A landscape with many valleys, sampled at points; each row gives a point and its height.
From any point a ball rolls to the lowest of the 3 points nearest to it. It stops when none of these is lower. Distance is the straight distance between rows; heights are no part of it.
fovid (h 33.7): [-49   8  11 -58  54   2 -17 -14   3 -40 -29  30 -21 -44  55  -7 -25  -8
   1  34]
Fod (h 72.1): [ 56 -15 -33  44 -36  -9   8  -9  32   3  32  -9 -18  25  12 -14   3  30
 -12  -3]
zilev (h 30.6): [  4   4  -5  -2   1 -38  16   4  46   1  -4  17  -8  -2  -4 -68 -29  17
 -20  10]
zaron (h 22.3): [  0  29   5   6   4 -26  -1 -18  32  -4 -36  26   7 -11  -7 -39 -33  -9
 -24  21]
Rezu (h 42.1): [ 24   2  13  25 -36   0 -22 -28  15  -5  -9  36   3  21 -15  -6  14  16
 -38  -2]
zun (h 40.7): [-49  -1   8 -63  46 -18  -6  -2   0 -25   0  -7 -12 -39  45   3 -15  -5
  27  12]
vimin (h 50.6): [ 35 -14 -20  46 -23  28  -8 -12  13  -5 -10  37  -2  17 -16  17  12   7
 -30  -3]
mur (h 33.5): [ -2  -3  21 -11  -9 -30   9   6  32   7   8 -20   0   2   6 -53  -4  30
  11  -5]
fem (h 25.3): [  7  30  48 -18 -37 -15 -29  -9  10   7  -1   7  17  27 -13 -15  15  12
 -23   2]
Lupuv (h 41.3): [-18  19 -28  28  28  22   9 -12  -2  -6 -44  26 -10 -37 -19 -15 -41 -33
 -13   9]
rozu (h 55.0): [-46  16  -4  -9  25  45  -8  -1 -66   4 -24  -5  27 -25  -7  51  10 -53
  25  -4]
Relag (h 25.1): [-13  21  36 -24 -18 -17 -13   6 -23   7   1 -17  19   8 -20   0  14   3
   4 -16]
zed (h 30.4): [ 18  -1  36   7 -19   7 -39 -20  -3   2  10  33   3  40 -31  19  38   9
 -36  -4]
vanas (h 25.8): [-34  25  13 -33  40 -30 -16 -24  14 -27 -21  23  -1 -22  35 -13 -25 -26
  -1  41]
Lig (h 45.4): [ 37 -35 -10  34 -26  32   2   9  -5  23  37 -18   5  28   6  45  32  23
   3 -17]
sabav (h 57.3): [ 45  -1 -26  40 -41 -13   3  -5  42 -14  11  18 -20  18   0 -41 -13  25
 -29  13]
Dezo (h 40.3): [ -2  -6  13   0 -25  21  -3  14 -26  20   9 -20  17   5 -22  23  29   6
   8 -30]
nila (h 15.2): [-33  19  34 -80  17 -51  -6  28  -7  -3  20 -53  -3   2  20 -12   3   0
  35  12]
Lirir (h 32.2): [ 35 -43  -8  44   5  43  -4  -3   2  16  20  37   5  28 -22  66  33  -7
 -26   9]
fikab (h 20.1): [ -4 -16 -18  -1  10 -26  29  20  41   2   1   1  -8 -13  -3 -55 -26  19
  -3  -2]
Tudir (h 73.0): [ 46 -25 -48  40 -29  -4  30  17  33  -4  36  -1 -23   5   2 -44 -12  21
  -5   4]
siz (h 69.2): [-42  41   7 -42  20  21 -37   4 -72 -26 -22  -9  29   2 -12  44  19 -44
  18  18]
badi (h 33.6): [ -7 -22  21  -5   6  62 -13   0 -41  21   1  28  25  15 -41  61  31 -32
 -20 -19]
lavuv (h 22.6): [  5   5  29 -11 -23  12 -24  -7 -24  13   8   4  13  33 -25  24  42  10
 -19 -15]
subos (h 32.0): [-40  35  24 -34  42  -6 -20 -29  -9 -36 -28  33  -8 -37  33  -4 -18 -33
   9  46]
Bopo (h 50.0): [ 43  13 -20  40 -34   0  -4 -21  32 -13 -14  51 -14  15 -13 -23  -8  19
 -45   7]
ribos (h 9.7): [ 59 -39 -13  48  -8   5  13   7  11  45  63 -46  -6  60   6  67  28  20
   4 -20]
mado (h 54.1): [ -7 -13  -2  13  -8  37  28  24 -18  28 -10 -20  25 -19 -12  18  10  -2
  28 -26]
zuzan (h 57.2): [  6 -11 -10  27 -14  35   9   1  -6  16 -16  10  20  -8 -20  11   6  -3
  -3 -19]
Lufef (h 21.4): [-35  12 -13  27  45  46   1  -7 -39  -3 -45  10   0 -44  -3  29 -18 -47
  18   2]
Raba (h 40.2): [-32  15  -3   5  19  21   5  -6 -28   1 -29   0  22 -25  -9  24  -9 -39
  11  -5]
ramep (h 27.8): [-49   7 -22  -8  77  20   6 -13 -16 -32 -36  25 -36 -48  33   1 -36 -26
   8  18]
Rak (h 45.0): [-17  -6 -20  22  18  39  28  16 -22  19 -30   4  17 -32 -10  20 -20 -20
  13 -19]
Bige (h 66.6): [ 47   1  37   4 -53 -26 -19  -9  14  -4  54 -42 -25  75  22 -18  21  34
  10 -16]
tuv (h 56.8): [ 24 -23 -47  31  -6  26  54  36  21   7  11  14 -12 -24  -6 -31 -29  -5
  -3  -3]
Kezeg (h 48.2): [ 30  -6 -19  32 -31   0   5   1  26   2   2  11  -6   5  -7 -30  -1  28
 -12  -4]
Sop (h 5.5): [-17  24  43 -54  -4 -39  -8  18  -3   6  10 -40   8   6   1 -24   2   5
  26  -2]
koduf (h 64.4): [ 53  -6 -53  45 -39  -1   8   2  30  -9  17  25 -18   5  -6 -25 -19   9
 -33   2]
Bub (h 50.5): [-52 -13 -35 -44  66 -10  17  -9  11 -17 -12   1 -23 -30  42  -9 -45  -6
  10   1]
pof (h 15.3): [-35  15  29 -53  20 -41  -6  10   5  -2   4 -32   8 -14  15 -12  -1  -2
  30  11]
fimus (h 40.9): [-23  56  36 -47  -7 -23 -42  -8 -25 -10 -10  -5  26  22 -14  14  12 -21
  -9  16]
badu (h 43.7): [-46  30  15 -23  27   3 -18 -14 -43 -31 -26  17   6 -31  15  20  -5 -41
  15  33]
Guzig (h 81.0): [ 53 -24 -58  49 -28  16  24  12  24  18  31  -9 -10  17  10  25  -5  18
  -9  -7]
Miv (h 35.3): [-45 -25 -22 -20  56  -4  31   9  -7   4  -7 -25  -6 -43  18   4 -20 -11
  36 -19]
bul (h 63.2): [ 51 -14 -12  45 -29 -14 -16 -28  30  -4  23   6 -21  41   0   9  17  30
 -30  -1]
Dazu (h 49.1): [-30   7   1 -43  43 -43   0 -13  46  -4 -10 -10  -1 -15  28 -35 -30   3
  -2  19]
rona (h 61.2): [ 43   8  45  -2 -52 -20 -27 -16  19  -1  32 -10 -16  56   9 -18  30  34
 -17  -5]
vuz (h 13.4): [ 12 -26  15  17 -13  37 -17  -6 -12  14   8  24   9  23 -24  41  36   2
 -19 -14]
vesu (h 57.0): [ 52 -23 -46  59 -10  36   2  -6  19   2   1  46 -15  20 -14  36   1   0
 -44   6]
Sug (h 22.4): [  4  20  44 -33 -34 -20 -12  13 -11  11  23 -40   6  31  -7 -23  25  23
   9 -16]
ril (h 9.8): [-10  13   6  -3   1 -23  -1  -8  22   3 -20   4   7 -13 -14 -33 -20   6
   4   5]
Lirub (h 27.6): [-33  18  14 -24   1  -9  -8   4 -32  -2 -11 -18  20 -12 -10  12   4 -19
  24   0]
nolak (h 22.7): [-36  17  30 -75  31 -38  -7  38 -45 -13  12 -47   5 -10  14  11  13  -6
  50   9]
gepe (h 51.2): [-19   9  10   2  -5  20 -10  -2 -24   7 -21   5  29   0 -25  24  13 -14
  -6 -22]
zov (h 40.5): [-37 -16 -11 -12  41  27  41  29 -36  25  -9 -32  22 -46   5  37 -11 -31
  47 -20]
Tek (h 8.7): [-40  -3 -27   2  69   6  23   0 -19 -10 -32   1 -13 -47  16   8 -35 -29
  18   7]
Pame (h 58.7): [ 46 -14 -45  51 -24  40  19   9  14   2   0  37 -11  -2 -11   7  -9   1
 -24   0]
tol (h 8.6): [-17  12  19  -7 -11 -14  -1  -4  -3   2 -15 -11  20  -5 -14 -12  -1   2
  12  -9]
bagob (h 13.3): [ 11   1 -15  30  -6  17  15  -6   9  -2 -28  32   4 -15 -21 -17 -21   0
 -21  -2]
kepe (h 48.8): [ 27   9  10  21 -39 -10 -18 -17  28   3   3  15  -1  25   2 -32   9  33
 -21   1]
zazup (h 55.3): [ 52   7  18  21 -47 -28 -26 -32  40  -6  16  19 -21  51  10 -23  12  36
 -45   7]
pizub (h 70.1): [ 42 -27  21  19 -21  -1 -19 -15  -5  11  41   5 -15  52 -13  41  53  15
 -18  -8]
Gomop (h 70.8): [ 38 -10   0  20 -36 -21   5   1  38   0  22 -22 -16  28  16 -60   4  42
   2   5]
punud (h 46.2): [-40  18  31 -78  34 -25 -18   1 -16 -30 -10  14  -1 -27  45   7  -2 -19
  17  40]
zofif (h 50.4): [-42   5   0 -14  34   9  14   4 -41  -7 -17 -18  11 -40   2  27   1 -40
  37  -4]
vud (h 51.3): [ 12 -12  21   1 -40   4  -9  12 -15  18  22 -28  10  23 -10   4  33  32
  11 -29]
tuza (h 31.4): [-45  -6   5 -51  36 -13  17  26 -41  -4   9 -42   9 -32   7  27   3 -13
  52 -12]
Sapo (h 40.8): [-24  18  19 -29 -15   9 -28   1 -39   2  -9  -4  26  14 -35  31  21 -16
  -5 -20]
rebef (h 36.3): [  7 -16   0  18 -13  -2  18   8  13   6  -1  -6   8 -10  -4 -33  -5  21
   5 -12]
parub (h 41.5): [-50  13   2  -4  45  32  -7 -15 -54 -21 -32   8  -2 -49  14  26 -10 -47
  27  22]
fami (h 63.9): [ 59   1 -24  42 -40 -29  -4 -15  47  -9  26  -3 -29  33  13 -45  -6  34
 -23  11]
sanaz (h 34.0): [ -2  33  23   5 -28 -14 -24 -27  18   6 -25  23  17   9 -18 -14  -3   8
 -26   6]
Seka (h 52.0): [  7 -31   2   8 -20  56  14  27 -27  34  12  -6  23   3 -10  51  24   4
   4 -26]
Suvun (h 75.1): [ 52 -20  33  25  -3 -23 -32 -34   7  -2  48  23 -18  74 -24  31  53  -1
 -32  14]
lipel (h 26.2): [-31 -19 -42   4  58  19  50  16  -3  11 -19  -8  -3 -45   3  -4 -38 -25
  21  -9]
Bol (h 42.9): [-20 -20   0  -8  16 -10  27  21   5  19   3 -33   9 -25  -4 -13  -6   7
  32 -23]
ziso (h 60.5): [ 29  -6  25   3 -43 -12 -18  -8   2   8  36 -20 -14  44  -1   0  33  33
  -1 -21]
tivu (h 75.0): [ 33  -9   0   6 -22 -39  12   7  61  -5  18  -1 -22  27  13 -85 -16  39
 -16  16]
vateb (h 26.8): [-32   9 -13 -10  44 -17  12  -9   5  -4 -33   8  -9 -33   5 -13 -32 -22
  13   7]
Foli (h 47.3): [ 15  -7  16   7 -34  -4  -9  -6   4   7   0  -4  12  10  -5 -14  13  21
   0 -12]
lupi (h 65.3): [ 64 -16 -74  59 -33  21  18   9  33   1  33  26 -34  12 -17  27 -30 -15
 -47   3]
Laf (h 72.2): [ 55 -20  -5  30 -40 -12  -2  -5  21  13  51 -44 -16  59  18  10  28  28
   4 -17]
Pemut (h 32.1): [-35  26  24 -78  31 -18 -18  28 -57 -32   3 -24  11 -12  16  16  13 -17
  33  35]
lofer (h 35.8): [-26 -15 -18  -1  38  -5  37  15   7   8 -18 -15   3 -36   0 -15 -24  -4
  15 -15]
teriv (h 32.9): [ -5  -3 -31  39  16  41  29  15  -6  14 -32  25  -3 -35 -23  -7 -32 -23
 -13 -10]
sapim (h 45.6): [-45 -15 -10 -49  45 -33   6   0  27  -7  -2 -18 -11 -21  38 -21 -25   8
  18   3]
kome (h 42.3): [-39  38  24 -54  16 -14 -30   1 -40 -31 -12  -3  13 -14  12  14   8 -29
  21  41]
bunen (h 46.8): [ 17 -19 -27  25 -13  23  29  20   9   9  -7   3   7 -20  -4 -12  -9  19
   1 -14]

Call two points neighbours if one is among the 3 nearest of the other. Go from one point of each pair to the other, from neighbour to neighbour, staying as low as possible. Name the highest point that can't be avoided.
rebef / vuz => Sapo
vuz / vanas => badu
ribos / Sop => Seka
Tek / bagob => Lupuv
Sop / tol => Relag
fikab / Sop => zilev
